A landscape with many valleys, sampled at points; each row gives a point and its height.
A ball rolls from a point to the lowest of its 3 nearest points, and stops where none of them is lower. Distance is the straight distance between rows; heights are no part of it.
J864 (h 4.83): 1,15,-3,-5,-5,-15,3,2
J630 (h 6.59): 0,-3,-2,-4,1,-7,-8,5
J148 (h 2.59): 15,-9,6,7,9,7,-4,7
J492 (h 3.63): 10,-10,0,3,12,1,-3,8
J68 (h 1.65): -19,-8,-4,0,-18,11,-5,0
J17 (h 5.37): -2,-5,-1,-1,-2,-3,-12,4
J603 (h 8.39): -11,25,-14,9,-13,-15,3,12
J934 (h 3.71): 7,-8,0,0,8,-3,-7,7
J84 (h 2.98): 15,-12,5,9,17,6,3,4
J476 (h 2.79): -13,-4,-1,-1,-12,-2,-12,0
J640 (h 2.04): -14,-7,-1,3,-13,11,-10,1
J103 (h 2.72): 14,-5,10,7,2,14,-9,3
J74 (h 3.68): -7,-4,-1,-2,-7,-3,-12,2
J757 (h 1.64): 6,12,-6,-4,10,-12,15,-2
J363 (h 7.10): -5,25,-13,7,-6,-13,7,11
J918 (h 1.05): -20,7,-4,-5,-27,-7,3,-6
J749 (h 2.24): 7,-2,-4,-7,15,-11,8,-2
J325 (h 1.38): 4,-6,-5,-2,25,-7,11,-8
J686 (h 0.82): -24,-8,-8,-9,-25,12,3,4
J121 (h 2.84): -14,-5,3,5,-16,24,-3,0
J179 (h 3.83): -1,-2,14,5,-9,24,-9,-6
J853 (h 5.01): -4,17,-2,-3,-10,-15,0,0
J796 (h 3.15): 21,-11,11,11,18,10,5,2
J405 (h 3.20): -8,-4,5,7,-12,20,-8,-1
J202 (h 2.51): 21,-5,19,2,5,17,-8,-5
J218 (h 3.33): 12,-12,2,5,16,3,2,7
J208 (h 4.72): -6,0,0,-5,-7,-8,-10,1
J655 (h 4.88): 2,20,-5,-1,-4,-14,6,5
J91 (h 5.62): -1,0,-1,-6,-1,-10,-7,2
J685 (h 3.85): 8,-8,2,4,5,3,-9,8
J483 (h 0.89): 12,-3,13,7,-1,17,-10,-1
J409 (h 0.75): -24,-8,-7,-8,-25,19,5,8
J55 (h 5.36): -16,16,-2,1,-23,-11,2,-3
J154 (h 0.80): 5,3,-5,-5,18,-10,14,-7
J411 (h 2.67): -2,-3,8,8,-9,20,-10,-2
J336 (h 1.77): 5,2,-3,-8,11,-12,6,0
J609 (h 4.81): 4,12,-3,-6,0,-14,5,1
J407 (h 2.47): 18,-6,11,8,7,13,-4,2
J349 (h 1.74): -24,-2,-7,-10,-29,0,3,-3
J670 (h 4.43): 11,-13,1,6,22,1,5,3
J888 (h 2.60): 25,-7,18,3,8,15,-4,-4
J601 (h 0.81): -22,-9,-4,-3,-22,16,1,4
J680 (h 4.90): 4,16,-5,-4,2,-14,10,1
J254 (h 2.35): 3,-4,8,8,-5,16,-12,1
J207 (h 3.08): 6,-6,4,7,0,9,-12,6
J595 (h 4.97): 4,20,-9,1,2,-12,13,4
J248 (h 5.07): 5,9,-4,-7,5,-14,8,1
J529 (h 0.79): -24,-7,-9,-12,-28,14,5,10
J295 (h 2.18): -1,-5,3,8,-5,11,-13,4
J496 (h 3.97): 5,-1,-2,-6,6,-11,-1,4
J274 (h 2.33): 18,-4,14,7,4,16,-8,0
J117 (h 1.08): 6,6,-5,-6,13,-12,12,-3
J390 (h 3.75): 6,-6,-2,-3,8,-6,-4,5
J568 (h 4.15): -7,-2,8,6,-13,24,-6,-3
J802 (h 2.61): 16,-2,18,2,0,20,-10,-6
J694 (h 1.73): -20,-7,-4,-3,-19,6,-5,-1
J304 (h 1.88): -16,-8,-1,3,-16,17,-6,1
J437 (h 2.36): -16,-5,-3,-3,-16,2,-9,-1
J269 (h 2.81): 22,-10,22,-7,7,20,-11,-11
J771 (h 5.19): -11,21,-4,3,-19,-14,2,2
J819 (h 4.79): 0,10,-2,-7,-4,-13,-1,1
J141 (h 2.62): 24,-8,21,-3,8,19,-7,-9
J167 (h 2.13): 6,10,-7,-3,14,-10,18,-7
J551 (h 1.04): -25,-6,-8,-11,-29,5,4,0
J75 (h 3.21): -18,-3,-4,-4,-19,-1,-7,-4
J7 (h 0.74): 6,1,-5,-5,22,-9,14,-9
J343 (h 5.18): 7,-1,16,4,-6,22,-10,-6
J682 (h 2.76): 7,-7,-3,-4,16,-8,5,2
J261 (h 1.98): 4,-6,-6,3,37,-3,6,-17
J654 (h 3.18): 15,-13,6,10,22,6,6,3
J620 (h 0.85): 5,5,-7,-2,22,-8,16,-14
J444 (h 3.72): -15,4,-2,-5,-16,-8,-6,-4
J46 (h 4.98): -7,8,-1,-5,-11,-12,-5,-2
J738 (h 0.88): -14,-1,-2,-5,-16,-4,-8,-3
J115 (h 5.06): 2,22,-10,2,-2,-13,10,7
J136 (h 2.32): 5,13,-8,-1,12,-10,18,-4
J991 (h 3.12): -20,1,-4,-6,-22,-3,-2,-6
J283 (h 5.33): -11,14,-1,-2,-18,-12,-2,-4
J526 (h 2.01): 3,-8,-5,2,33,-4,8,-13
J799 (h 4.45): 25,-8,16,7,13,13,2,-4
J850 (h 3.60): 8,-11,-1,0,17,-3,2,5
J851 (h 4.56): 9,-13,0,8,29,1,7,-2
J786 (h 5.43): -4,24,-8,3,-10,-13,5,7
J128 (h 7.05): 8,-13,-2,3,23,-3,7,1
J294 (h 4.46): 2,5,-2,-7,1,-13,-2,1
J877 (h 3.76): 7,-9,-1,-2,12,-5,-2,6
J921 (h 1.26): -22,-7,-5,-4,-21,9,-3,0
J641 (h 0.83): 4,0,-6,-3,25,-8,14,-12
J281 (h 2.11): -8,-6,1,6,-9,10,-13,2
J320 (h 4.71): 2,9,-1,-8,-1,-14,2,1
J517 (h 2.78): 19,-10,9,9,14,9,2,4
J834 (h 3.53): 13,-14,3,11,28,5,7,0
J323 (h 4.95): -2,20,-4,0,-8,-14,3,3
J375 (h 3.22): 5,-11,-3,2,30,-4,9,-5
J12 (h 2.69): -17,7,-3,-4,-21,-8,-3,-6
J671 (h 4.78): -2,6,-2,-6,-5,-13,-5,1
J664 (h 5.09): -9,18,-3,0,-16,-13,0,-1
J139 (h 5.34): -7,24,-7,5,-13,-13,3,6
J574 (h 5.86): 9,-14,0,5,26,1,8,1

For each start below, name the point where the ball stops.
J17 | J738
J492 | J483
J819 | J294
J295 | J409
J603 | J294
J437 | J409
J796 | J483
J407 | J483
J336 | J7
J682 | J7
J68 | J409
J670 | J483
J55 | J294

For each start below, name every point that the ball comes to, in order.
J851 | J834, J654, J84, J517, J148, J407, J274, J483
J850 | J682, J749, J117, J154, J7
J680 | J609, J320, J294
J757 | J117, J154, J7
